Each scene shows the same named points in several views. A view is turned or mirrored, shifted and resized as a whole, has a little noise and may leave points out.

Scene 1
View 1
q_45: [ -2   8   2   2   2 -15 -12  -3   4   6  -1   8   8  -3   1  -1  -1   6
   5  17  -4 -10  -2  -4 -17  16 -18   5  15   6  -4   4   7  -3  -5   0
 -14  -4  -6   4  -1  -1  -8  -7]
q_126: [  1  17   1   7   4 -21 -11  -3  17   9   2   3  15  -7   4  -4  -6   1
   9  18  -8 -14  -5   2 -26   8 -21   5  15  11  -6   3   6  -3  -7  -2
 -15   0  -3  10   5  -5  -3 -10]
q_73: [ -4  -1   4  -6   0 -14  -4  -2 -11 -10   0  19 -11   7  -4   2   5   5
  -6  26   0 -20  -4  -9 -23  27 -21  -6  17 -13   3   4   6 -14  -4   3
  -9   2 -13 -18  -5  -6 -11   2]
q_105: [ -6   8   2   0   0  -9  -3  -2  -4  -5   4  13  -8   6   0   2   2   6
  -4  20  -1 -17  -7  -5 -19  25 -18  -4  12  -7  -6   2   0  -4  -4  -1
  -6   6  -8   0  -6  -2  -7  -4]
q_794: [-13  17   0   7  -3   7  -1  -3  -1   2   9   8 -11   8   7   5   0  12
  -7   6   3  -7 -12  -4  -4  27  -8  -2   1  -2 -22  -3 -11  14  -4  -7
   4  12  -1  27 -15   9  -5 -11]
q_868: [ -6  25  -1  10   1  -7  -2  -2  17   5  11   2   3   0   8  -1  -7   2
   2  13  -4 -16 -12   3 -21  15 -16  -1   6   4 -18  -2  -6   7  -6  -7
  -3  13   1  25  -2  -1   1 -14]
q_758: [  3   0   3  -1   4 -25 -18  -4   1   6  -7  10  14  -6  -3  -3   1   4
  10  21  -7  -9   3  -6 -20  13 -22   8  22   8   6   8  15 -12  -6   4
 -22 -13 -10 -10   3  -4 -11  -2]
q_227: [ -9  11   1   1  -1  -4   2  -1  -4  -8   8  14 -16   9   2   3   1   6
  -8  19   1 -20 -11  -5 -20  28 -17  -8   8 -12 -10  -1  -5  -2  -4  -3
   0  13  -7   3  -9  -2  -5  -5]
q_186: [-12  12   1   5  -2   4  -6  -4  -3   5   5   8  -6   5   5   5   2  13
  -3   6   2  -3  -7  -5  -2  26  -8   3   4   1 -18  -1  -6  13  -4  -4
   0   5  -3  23 -15  10  -8 -10]
q_717: [ -9  16   0   7   0   0  -6  -3   4   7   6   6  -1   2   6   3  -2  10
   0   8  -1  -6  -8  -3  -8  21 -11   3   5   4 -17   0  -5  11  -5  -5
  -3   6  -1  24 -10   7  -5 -11]
q_799: [ -9   3   3  -3  -2  -5  -3  -2 -12  -7   2  16 -14   9  -1   4   5   9
  -8  18   2 -13  -6  -8 -13  30 -15  -5  11 -11  -6   2  -1  -3  -3   0
  -4   5 -10  -4 -11   2 -10  -1]
q_230: [ -2  21   0   8   2 -14  -4  -2  16   4   7   4   6  -3   6  -3  -7   0
   4  18  -6 -18 -10   2 -26  13 -20  -1  11   4 -12   0  -1   1  -6  -4
  -8   8  -2  15   1  -5   0 -12]
q_391: [ -5  12   1   7   2  -8 -16  -4   7  14   0   3  12  -4   5   0  -1  11
   8   6  -4   1  -3  -3  -5  14 -11  11  10  14 -12   2   2  10  -5  -3
 -11  -6  -2  23  -6   7  -8 -11]
View 2
q_799: [ -3 -17 -18  25  -1  15  25  -8  29  -4  -1  15  -1 -15 -16  16   8 -29
 -10  13  -5  12  18  12   0   8   9  25  -7  -4  -9   8 -41  -2   4  15
  11   0   2  26  23 -24  12  -5]
q_717: [  2 -21 -25  -2 -14  22   0   0  21  -5  -1  17  15   7 -23  21   9 -17
   9   0  19   2  -7   8 -22  21  17  14 -17   9   2   0 -18   9 -30   4
  37  -9 -10  -4  19 -14  12 -31]
q_758: [ -9 -23  17  11  19   9  36  -1  14 -13   1   0  21   1   3  -4  -8   7
  -9 -11 -10   7 -28 -12  -9  21  23   7  -6  14 -14 -13 -12   7  30  34
 -16  -8  17   0  36  -2  -9 -19]
q_868: [ -9 -20 -22  -6 -15   1   1   7  13 -20 -12  18  17   0 -35  11   7   7
  13  -3  17  -3  -7  10 -31  23  15   7  -2  19  -7 -21 -11   7 -32   9
  50  -7 -20   0  12  -8  15 -24]
q_794: [  5 -20 -38   3 -23  24  -5  -1  25  -2  -1  23   7   1 -30  27  14 -30
   9   8  22   5  10  17 -19  17  12  20 -18   2   5   7 -28   7 -41  -4
  48  -7 -15   4  15 -22  20 -27]
q_105: [ -7 -17 -14  17  -1   6  22  -3  23 -11  -5  15   5 -12 -19  10   5 -13
  -5   7  -2   8   9   9  -8  12  10  18  -2   4 -12  -4 -31  -1   1  18
  18  -1  -2  20  21 -18  11  -7]
q_227: [ -7 -17 -24  19  -8   4  18  -3  25 -11  -8  19   0 -16 -28  15  10 -18
  -3  13   0   9  21  17  -9   9   7  21  -1   2 -12  -2 -37  -3 -10  12
  31   1 -10  27  14 -23  18  -2]
q_73: [-11 -17  -4  29  10   3  38  -7  25 -11  -5  12   1 -20 -11   6   2 -14
 -15  11 -17  12  14   8   3   8   9  20   1   0 -19  -2 -40  -5  25  27
  -3   3   8  32  26 -20   7   5]
q_126: [-12 -22   4  -5   4  -1  17   7   8 -22  -9   7  26   3 -18  -1  -3  21
   6 -13   6  -1 -28  -5 -26  27  21   0   0  25 -13 -26  -3   8   0  24
  20  -9  -4  -5  23   0   0 -24]
q_45: [ -7 -21   2   6   6  10  23   0  16 -13  -3   7  19   1  -9   3  -3   2
  -2  -7   0   5 -19  -3 -14  21  19   9  -6  14 -10 -10 -15   7   9  23
   6  -8   5   2  28  -6   0 -21]
q_186: [  6 -21 -31   3 -16  31  -1  -3  26   2   5  19   9   7 -21  26  12 -31
   7   5  19   5   0  10 -16  18  15  19 -22   1   6  11 -25  10 -33   0
  35 -10  -8  -1  21 -18  13 -31]
q_230: [-13 -20  -9  -1  -3  -5  12   6  11 -23 -13  13  19  -4 -28   3   3  14
   6  -5   8   0 -10   5 -26  23  17   5   3  22 -13 -25 -11   5 -12  19
  34  -6 -13   5  16  -6   8 -17]
q_391: [  3 -24 -10  -8  -6  28   4   1  16  -3   5  10  24  17 -10  15   3  -8
   9 -11  19   1 -30  -5 -23  27  25   8 -22  14   5  -3  -6  16 -19  10
  20 -16   0 -20  28  -4   1 -42]
View 3
q_794: [ -9  34  -7   2 -13  12  36  -9  -5  17 -24 -12   1  13  -3   9   4  24
  13  -5  -3 -13   1 -32   0  -1 -10  -8  -1 -20 -11 -11 -10  -4  -3 -10
 -11 -11 -33  14  -6 -15  19  -3]
q_126: [ -2   1  -1 -16  -1  10 -10   1 -25   6  12  -9  -2   2 -16   7  12   7
   2 -18  21 -13  10  -9  13  -2  -7   3   5   9  -3   0 -16  -3  17 -25
   6 -18 -17  -1   9  -1   0  -8]
q_391: [-14  23  -5  -1 -13   9   8  -2 -27  15   2 -28   6   8  -4   6  14  20
  -1 -24  20 -20  18 -23  13   8  -5  -8   4  -7  -2  -5 -25  -6   0 -23
   1 -18 -18   7  12  -8  10 -12]
q_73: [ 22  -8 -23  -8   5   5  10  -7   2   6  -3   5  18   9 -21 -12 -26  -3
  11 -11  17  -1  -8  -1 -16  16  -4 -10   5   4  10 -17   0 -11   0 -12
 -19   5 -20 -14   4  -4  -3   0]
q_717: [-10  27  -5  -1 -12  11  22  -6 -14  15 -12 -17   1  10  -5   9   8  21
   8 -11   7 -15   7 -27   6   1  -8  -6   0 -13  -8  -8 -15  -4   1 -16
  -5 -15 -27  11   1 -11  14  -6]
q_868: [ -7  18   3 -13  -5  14  12  -5 -15  10  -7  -4 -11   5 -11  15  15  16
  11  -5   3 -12   2 -21  11 -14 -13   4  -1  -4 -14  -1 -11   0  16 -18
   2 -19 -29  11  -5  -8  11  -3]
q_45: [  4   2 -11  -8  -2   7  -2  -3 -19   8   7 -12  10   6 -15  -2  -1   6
   3 -20  23 -12   8  -8   3  10  -5  -5   5   5   4  -8 -15  -7   6 -22
  -4 -10 -16  -5  11  -3   0  -8]
q_230: [ -1   7   1 -16  -1  12   2  -3 -16   7   1  -2  -6   4 -15  10  10  10
   9  -9  10 -10   3 -14   9 -10 -11   3   1   3  -9  -2 -10  -2  17 -20
   2 -17 -24   3  -1  -4   5  -4]
q_227: [ 11  10 -13  -6   0  10  25  -9   4  10 -17   6   5  10 -15   0 -14   8
  17  -2   2  -3  -9 -15 -10   1 -10  -7   1  -6  -3 -14   0  -6   4  -9
 -16  -2 -30   1  -7  -9   7   2]
q_799: [ 12   9 -20  -1  -1   7  24  -9   2  11 -14  -2  15  12 -13  -7 -19   8
  12  -9  10  -5  -5 -14 -13  14  -6 -13   3  -7   5 -17  -4 -10  -6 -11
 -19   2 -25  -4   1  -9   6  -1]
q_105: [ 10   6 -15  -7   0   9  16  -7  -3   9  -8   0   8   9 -15  -2 -12   7
  12  -9  10  -5  -4 -11  -7   6  -7  -8   3  -3   1 -13  -5  -7   3 -13
 -13  -3 -25  -3   0  -7   4  -1]
View 4
q_230: [-21  -6 -19   6   7  14  -5  10   3  12 -13  -6 -12 -18  36 -23 -15   8
  -4  -5 -36   8  -7 -12  24   9  -2  -3  -1  17  21 -26  -9   5  16   3
  -1 -28   6 -21 -17   2 -22  17]
q_186: [-47  -6 -20  11  12  14  35 -16  21  21 -16  16   4 -13  47 -38   6  24
 -14   2 -24  -5   0 -26  12  24 -24 -25  -8 -19   2  -3 -34 -13  17 -26
  -7 -21   6   1   9  13 -19  15]
q_45: [-23  15  -1  17  -5  15   9  -9  -9   5  -9  -1 -14 -19  12 -24  -5  18
  -5   5 -25   4 -13 -11 -13   1  -4  -4  -4  14   1 -30   9   1  13  -4
   1 -33   4 -10 -10   1 -13  20]
q_126: [-25   7  -9  13   4  20  -7   3 -13  -3 -13  -9 -19 -23  16 -20 -12   5
  -4   5 -38   9 -10 -10   6   0   4   0  -9  22  16 -37   3   6  22  10
   4 -39   1 -25 -22   5 -24  24]
q_105: [-12   1  -8  10  -9   3  13  -7  13  28  -6   3  -3  -8  30 -27  -8  28
  -4 -11 -17   4 -13 -12  -1  11 -16  -7  12   8  -1 -13   3   3  -4 -16
  -6 -15  13   2   0  -6  -2   7]
q_799: [-14   3  -4  12 -14   0  25 -16  19  35  -5   9   2  -5  31 -32  -1  36
  -6 -11  -9   0 -15 -15 -11  14 -23 -13  14   1 -11  -7   3  -1  -9 -27
  -9 -10  14  11   9  -6   5   4]
q_227: [ -9  -9 -15   5  -8  -2  14  -1  26  40  -7   4   2  -3  43 -29  -9  30
  -3 -18 -16   4 -11 -14  12  19 -22  -9  17   5   3  -6  -7   4  -9 -21
 -10  -6  16   4   4  -9   0   1]
q_758: [-18  29  14  23 -15  16   6 -17 -22  -4  -5  -2 -21 -22 -11 -21  -3  18
  -4  11 -21   4 -21  -8 -37  -9   2   1  -4  23  -8 -40  28   3   9   2
   4 -40   2  -9 -13   0  -7  22]
q_717: [-47  -6 -21  10  14  18  25 -10  14  13 -18  10  -1 -17  46 -34   2  18
 -13   5 -31  -2   1 -24  17  22 -16 -21 -12 -13   9 -10 -32 -10  23 -18
  -4 -27   4  -8   0  14 -25  20]
q_794: [-42 -17 -28   6  14  11  30  -7  30  30 -18  13   7 -10  60 -37   2  24
 -13  -5 -26  -3   2 -26  29  30 -27 -25  -4 -19   9   3 -41 -11  14 -28
  -9 -15   9   0   8  10 -20  10]
q_868: [-30 -15 -28   4  15  16   0  11  12  16 -17  -4  -7 -17  50 -26 -11   8
  -6  -6 -39   7  -1 -16  38  17  -7  -9  -5   6  25 -18 -25   1  21  -2
  -3 -26   6 -21 -14   6 -27  16]
View 5
q_45: [-10   8   6   7  -7  17   0 -14  -4  22 -14   7  -4  -3  -7   8  16   9
   2  13   4  10 -14   9  -4 -12 -11   7   2   5  10  -3  14   8  -2   7
 -14  14  -1  23  13  -5  -2  -3]
q_73: [  2   2  10   8 -18   9 -13  -7 -20   5 -10   1  -4  -4 -26   5  17  12
   9   7  15  11   0  -8  12  -8  -6  20  -6   6   3  -6   9  11  15   5
  12  23   2  15  25  -4  -3  16]
q_186: [  8  20  12   9  12  16 -19 -11   3   8 -26   9  -1   8 -22 -14  -7  14
   5  13  18  -5  -4  18   0   3  -7  -7  32 -13  -1  -2   8  -4  -9   2
 -23  10 -13  21   4 -17  16   1]
q_758: [-13   1   2   7 -15  26   5 -15  -7  30  -7   2  -4  -8  -8  10  23   5
   1  11   0  19 -15   9  -9 -19 -11  16 -11  10  13  -4   9   9  -3   5
  -4  22   4  28  20  -6  -8  -7]
q_794: [ 10  22  16   9  15   6 -22  -9   3   1 -30  12  -1  11 -22 -12 -10  17
   6  13  21 -10  -3  14   7   8  -7 -10  39 -14  -3  -2  12  -2  -5   5
 -26   3 -15  15   2 -13  20   7]
q_799: [  8   8  13   9  -6  11 -19  -6 -14   2 -16   3  -2   2 -30  -6   4  14
   9   8  19   5   3   0  11  -1  -5  10  10  -3  -1  -6   7   4   7   3
   2  19  -5  16  18 -10   7  14]
q_230: [-10  16  13   8   2   1  -1 -13   2  12 -22  16  -5   5   3  16  13  12
   0  15   6  -1 -21   5   2  -6 -10  -3  17   5   8   1  24  12   2  13
 -26  -5  -5  14   4   3   6   1]
q_391: [ -7  17   6   6   8  25  -2 -17  10  27 -21  11  -2   2  -6  -4   4   9
  -1  16   3   3 -16  26 -14  -8 -11  -7  22  -6   9  -1  11  -1 -18   4
 -32  10  -8  29   2 -14   8 -15]
q_126: [-17  11   8   7  -3  10   7 -15   3  24 -17  14  -5  -1   8  19  19   8
  -2  16  -1   6 -25  10  -6 -13 -12   1   7   8  13   0  22  12  -2  12
 -26   1  -1  20   5   3  -1  -7]
q_227: [  9  14  17  10  -1  -2 -19  -6 -11  -6 -22   9  -4   6 -23   1   3  17
   8   9  21  -3  -1  -4  16   3  -5   4  20  -2  -3  -4  15   9  11   8
  -5   6  -7   7  13  -4  11  19]

Which points are out of place in each view (at most two, in the order of its rows)? Write - if all are in place.
view 1 -> q_45
view 2 -> q_799, q_230
view 3 -> -
view 4 -> q_717
view 5 -> q_758, q_227

Scene 2
View 1
q_559: [  4  10  -8 -39  -7   6  10   9  18   5 -23 -14 -18  -6  -2  10   2   1
  16 -16  11  11 -18   7   2  32  -2  -9 -11 -11  -4   5 -12   0  17 -10
  -4   7  -5   2 -15   1   0 -11]
q_754: [ -3   2 -15 -10  -2  21  13  23  55  20 -25  -8   3 -19  -4  35  20 -12
  21   1  -2  -3  -2  -2  37   3   4 -13  15   5 -33  29 -17  -7  28 -16
  -5   0  -1   0 -11  -4   2  10]
q_167: [ -3   4 -10 -20  -1  15  12  18  43  11 -24 -11  -7 -18  -3  26  14  -5
  14  -6   3   1 -11  -1  17  16   6 -13   5  -1 -24  19 -11  -5  25 -11
  -5   3  -7   4  -9  -4   3   4]
q_744: [ 15   4  -1  10  11   7  17  20  33  -5 -15   9 -17  17 -27   3  17  -8
  -4  14 -42  15 -12 -12  15  -9   5   6   6   9 -19  19  -3   8   8  12
   1  -4 -15  10   6  -9  16  15]
q_115: [  8   7 -10 -19  -3   9  14  16  29  10 -22  -3 -12   1 -11  14  11  -7
  16  -1  -9  10  -9   1  23   9  -2  -3   2  -1 -13  15 -14   2  16  -8
  -3   2  -2   0 -11  -2   2  -1]
q_134: [  9   4  -5   0   6  10  15  19  36   1 -18   2 -13   6 -18  12  15  -8
   3   7 -27  10 -11  -8  17  -1   5  -1   5   5 -21  20  -6   3  14   3
  -1  -2 -12   7   0  -7  11  12]
q_235: [  3   8  -6 -27  -2   9  12  13  28   5 -21 -10 -15  -7  -6  15   8  -1
  12  -9   3   8 -15   3   7  23   3  -9  -4  -6 -13  10 -10   0  19  -7
  -4   4  -7   4 -10  -2   3  -2]
q_184: [ -2   7  -7 -32  -3  11  11  13  31   6 -23 -16 -13 -16   0  19   7   1
  13 -13  11   5 -17   3   4  28   6 -14  -4  -7 -15  11 -10  -3  23 -10
  -5   5  -9   5 -11  -2   2  -2]
q_441: [ 14   6   0  -2   8   5  15  16  25  -7 -15   4 -21  16 -23   0  11  -4
  -4   6 -32  17 -17  -8   6   2   4   4   0   3 -13  13  -2   7   7  11
   1  -1 -15  11   3  -8  14   9]
q_372: [ 14   7  -8  -6   1   6  15  17  29   4 -19   4 -15  13 -20   8  13 -10
   9   7 -26  14  -9  -3  23   0  -2   4   4   3 -14  17 -11   6  11   0
  -1   0  -6   3  -5  -4   7   3]
q_272: [ 13   8  -8 -17  -1   5  14  15  24   5 -20   0 -16   9 -15   7   8  -7
  12   0 -16  14 -11   1  18   8  -4   1  -1  -1  -9  12 -12   5  12  -3
  -2   1  -4   2  -9  -2   4  -2]
q_176: [ 19   7  -2  -1   7   2  16  16  21  -7 -16   8 -22  23 -26  -4  10  -6
  -2   8 -37  20 -15  -7  10  -1   0   7  -1   4  -9  12  -4  10   4  10
   1  -1 -12   8   2  -7  13   7]
View 2
q_744: [  2  -5  -2   8 -31  24  -5  11  15  11  -5  -7 -31 -22  14  16 -11 -10
 -13   4  18 -33 -19   4  27  -3  16   9 -24 -15  13 -15  -8 -14  35   1
  12   3   7   5   9  -8   7 -24]
q_754: [-15 -17 -31   6 -10  16  44   1  -2  30   6  10   0 -20  10  22   5  15
 -26   6   9  -9 -24  -9  15  -3 -27  -2  28 -11   4 -10  13 -18  15  -5
   8   4  -5  22  24 -24  23 -31]
q_167: [-20 -21 -22  -2  -4  14  34   1   6  22   7   3  -3 -12   5  18   6   9
 -14   0   6  -5  -8   0   6  -1 -10  -5  24  -2   0 -12  15 -15   7  -9
   6  15   0  14  26 -12  12 -15]
q_372: [ -3  -7 -12   9 -26  19  13  13  14  21  -8   2 -18 -22  13  16  -9  -4
 -18   9  10 -18 -15   6  10  -8  14   5  -1  -9   7 -25   7 -15  36  -5
   7   9   9   3  16 -10   6 -17]
q_176: [  2  -5   0   7 -32  22  -8  16  22  11 -11  -7 -30 -21  12  13 -14 -14
 -10   5  14 -25 -10  13  14  -7  31   8 -23  -8  10 -26  -2 -13  40  -3
   8  11  13  -3  11  -2  -2 -13]
q_184: [-26 -24 -19  -7   0  11  29   3  12  19   6  -1  -3  -7   1  15   7   5
  -7  -3   1   3   3   9  -6  -2   2  -8  25   6  -6 -16  20 -14   2 -13
   3  25   3   5  30  -5   3  -1]
q_272: [ -7 -10 -14   6 -21  16  17  13  16  21  -8   2 -12 -19   9  16  -7  -3
 -15   8   6 -10  -8   9   1  -9  16   1   7  -2   3 -28  14 -14  31  -8
   5  17  11   2  20  -7   2  -9]
q_559: [-24 -21 -17  -5  -4  10  27  10  19  21  -2   0  -1 -10   1  13   3   1
  -6   0  -3   9   9  15 -16  -7  18  -8  26  11 -10 -30  26 -12   9 -16
   0  32  10  -2  31   0  -4   8]
q_115: [-11 -12 -20   5 -16  15  26  11  12  24  -5   5  -7 -18   8  16  -4   2
 -18   7   5  -7 -10   6   0  -7   7  -1  15  -2   1 -27  16 -15  26  -8
   4  15   8   5  23 -11   7 -12]
View 3
q_744: [  4 -18   4  11 -23  -2 -14  -3  -9  22   2  28 -12 -38   7 -12 -20  15
  27   4 -13 -17  -8  32  12  43   4  20  11   2 -22  -6   7   3  -2 -22
 -19  19  -2  24   6  32 -21   5]
q_235: [ -3 -19  -2  25 -12   1   5 -31  23  -4 -14  11   8 -33   7  21 -13   1
  23  12  -8 -25 -11 -15   7  21  13  10 -14  -2  -7  -5  -3   1 -29 -36
  -5   5   4 -11  14   8  -8  -8]
q_167: [  1 -22  -5  24 -22   0   4 -25  30 -10 -13  15   6 -40   5  14 -17  16
  22  12  -1 -33 -15 -14  19   5   0   6 -18  -5 -13  -7   4  -8 -27 -41
  -8   5   2  -8  14   1 -24 -11]
q_559: [ -9 -19  -1  24  -4   1   8 -40  28  -5 -16   6  14 -26   8  30 -12  -6
  23  14 -11 -21  -9 -24   0  23  18   9 -20  -2  -1  -7  -6   2 -35 -33
  -2   3   6 -22  18   7   2 -10]
q_272: [ -9 -19   3  10 -10  -2  -5 -26  12  14  -6  18   2 -28  11   9 -21   6
  26  11 -13 -16  -8   0   2  32   7  12 -12   1 -13 -12   4  -2 -20 -22
 -10  14   1  -4  15  21  -7  -6]
q_184: [ -1 -21  -5  30 -14   2   9 -33  31 -13 -17   8  11 -35   3  26 -10   1
  22  13  -4 -29 -12 -20  10  13  14   8 -16  -5  -5  -3  -5   1 -32 -42
  -3   0   5 -16  14   1  -9 -10]
q_754: [ -1 -25  -3  13 -31   1  -1 -19  35  -5  -9  23   3 -46   9   2 -28  34
  23  11   5 -39 -19 -11  30  -8 -18   0 -27  -5 -24 -17  17 -23 -24 -37
 -11  12  -1  -5  17  -1 -39 -15]
q_134: [  2 -19   1  15 -22  -1  -8 -10   5  11  -4  24  -6 -38   7  -4 -20  16
  25   7  -8 -23 -10  15  14  29   2  14   0   0 -19  -8   7  -1 -11 -29
 -16  15   0  13   9  21 -22  -1]
q_176: [ -2 -16   6  11 -14  -3 -12 -12  -8  24  -1  23  -8 -30   9  -3 -17   4
  28   7 -18 -11  -5  24   0  51  14  21   8   3 -16  -6   2   8  -6 -18
 -17  17  -1  15   8  34  -7   5]
q_115: [ -9 -20   2  11 -13  -1  -3 -27  20   8  -7  17   5 -32  11  10 -23  11
  25  12  -9 -22  -9  -8   7  21   2   9 -18   0 -14 -15   5  -7 -24 -25
  -9  13   1  -8  17  14 -13  -9]
q_372: [ -7 -18   3   7 -16  -2  -9 -18   7  19  -2  23  -3 -32  12   0 -24  13
  27  10 -12 -17  -8  10   6  34   1  12  -7   2 -18 -14   8  -4 -14 -19
 -14  18   0   5  14  25 -14  -4]
q_441: [  2 -17   2  17 -17  -2 -10 -10  -6  17  -3  22  -8 -33   7  -2 -14   4
  27   6 -15 -15  -6  23   4  45  15  20   9   1 -15  -3   0   8  -8 -25
 -15  14   1  16   7  30 -11   4]
View 4
q_167: [ -5   3   2   9  21  -8  11  17   4   0  21  -7  -4  17  11  -2 -16 -22
   2  15   2  20   4  -7   7   8  -2  -6  -2  23  26  10 -20 -12   0  -1
   4  13  13 -20   4   9 -10   6]
q_272: [ -4  14   1  11  17 -16  -6  32   0  -4   6  -5   3  14  18   4 -11 -24
  -4  21  -2  20  10  -2   7  -3  -8 -10 -12  10  12   2 -16 -22 -16   7
   5   7  14 -14  -4   7  -4   0]
q_134: [  4  11   8  12   9  -1  -5  26  -1  -4   9  -6  -2  17  21   5 -15 -23
  -5  17  -2  17  13 -11  16  -1  -7  -6  -8  11  15  -4 -17 -17 -10   4
   2  11  12  -9 -10  -9   7   1]
q_372: [  0  16   5   9  14  -8 -11  32   0  -3   6  -9   1  16  23   7 -14 -24
  -7  22  -3  19  12  -8  11  -4 -11  -7 -13   9  12  -1 -17 -20 -15   7
   5   9  15 -11  -8  -2   3   0]
q_754: [ -6   9   8   3  24   3   1  17   9   9  24 -17  -8  23  20   0 -29 -24
  -2  20   4  22   3 -17  10   9  -7   2  -3  27  34  16 -25  -8   7  -2
   7  18  16 -24   6   5  -7  10]
q_184: [ -7  -1  -4  13  22 -19  17  18   2  -6  19   1   0  13   4  -4  -7 -21
   4  14   0  19   3   3   2   7   1 -13  -2  20  18   8 -16 -17  -5   1
   2   9  10 -20   5  17 -16   3]
q_235: [ -5   4  -1  13  19 -16  10  22   0  -6  15  -2   1  14   9  -1  -9 -21
   1  15   0  19   6   0   5   4  -1 -12  -5  17  16   5 -16 -18  -8   3
   2   9  11 -18   1  11 -11   2]
q_744: [  9  13  10  13   2   3 -13  31  -4  -6   4  -6  -1  17  26   8 -14 -23
  -8  18  -5  14  19 -13  22  -5 -10  -6 -11   4   8 -12 -15 -19 -15   6
   2  12  12  -2 -18 -20  18  -1]
q_441: [  6  10   5  16   5  -6  -6  31  -6 -10   4  -1   2  13  20   6  -7 -22
  -5  16  -5  14  17  -5  17  -5  -7 -11 -10   4   5 -11 -13 -22 -17   7
   1   8  11  -5 -15 -11  11  -2]
q_115: [ -6  12   1   9  21 -14  -3  28   3  -1  11  -8   2  16  18   2 -14 -23
  -3  21  -1  21   7  -5   6   0  -8  -8 -10  14  18   6 -18 -19 -11   5
   5   9  14 -18   0  10  -7   2]
q_559: [ -9   4  -8  15  25 -30  13  25   1  -9  13   2   5  11   4  -3  -2 -23
   3  16  -1  21   3   9  -3   3   0 -18  -7  15  12   7 -14 -22 -13   5
   3   4  11 -21   5  24 -20   0]
q_176: [  5  15   5  15   5  -9 -12  36  -5 -10   0  -2   4  13  23   8  -7 -24
  -8  19  -5  15  17  -5  16  -8  -9 -11 -13   1   3 -12 -13 -24 -21  10
   2   7  13  -4 -16 -10  11  -4]

Which points are out of place in each view (at most two, in the order of its rows)? Write - if all are in place.
view 1 -> -
view 2 -> q_176
view 3 -> q_559
view 4 -> q_235
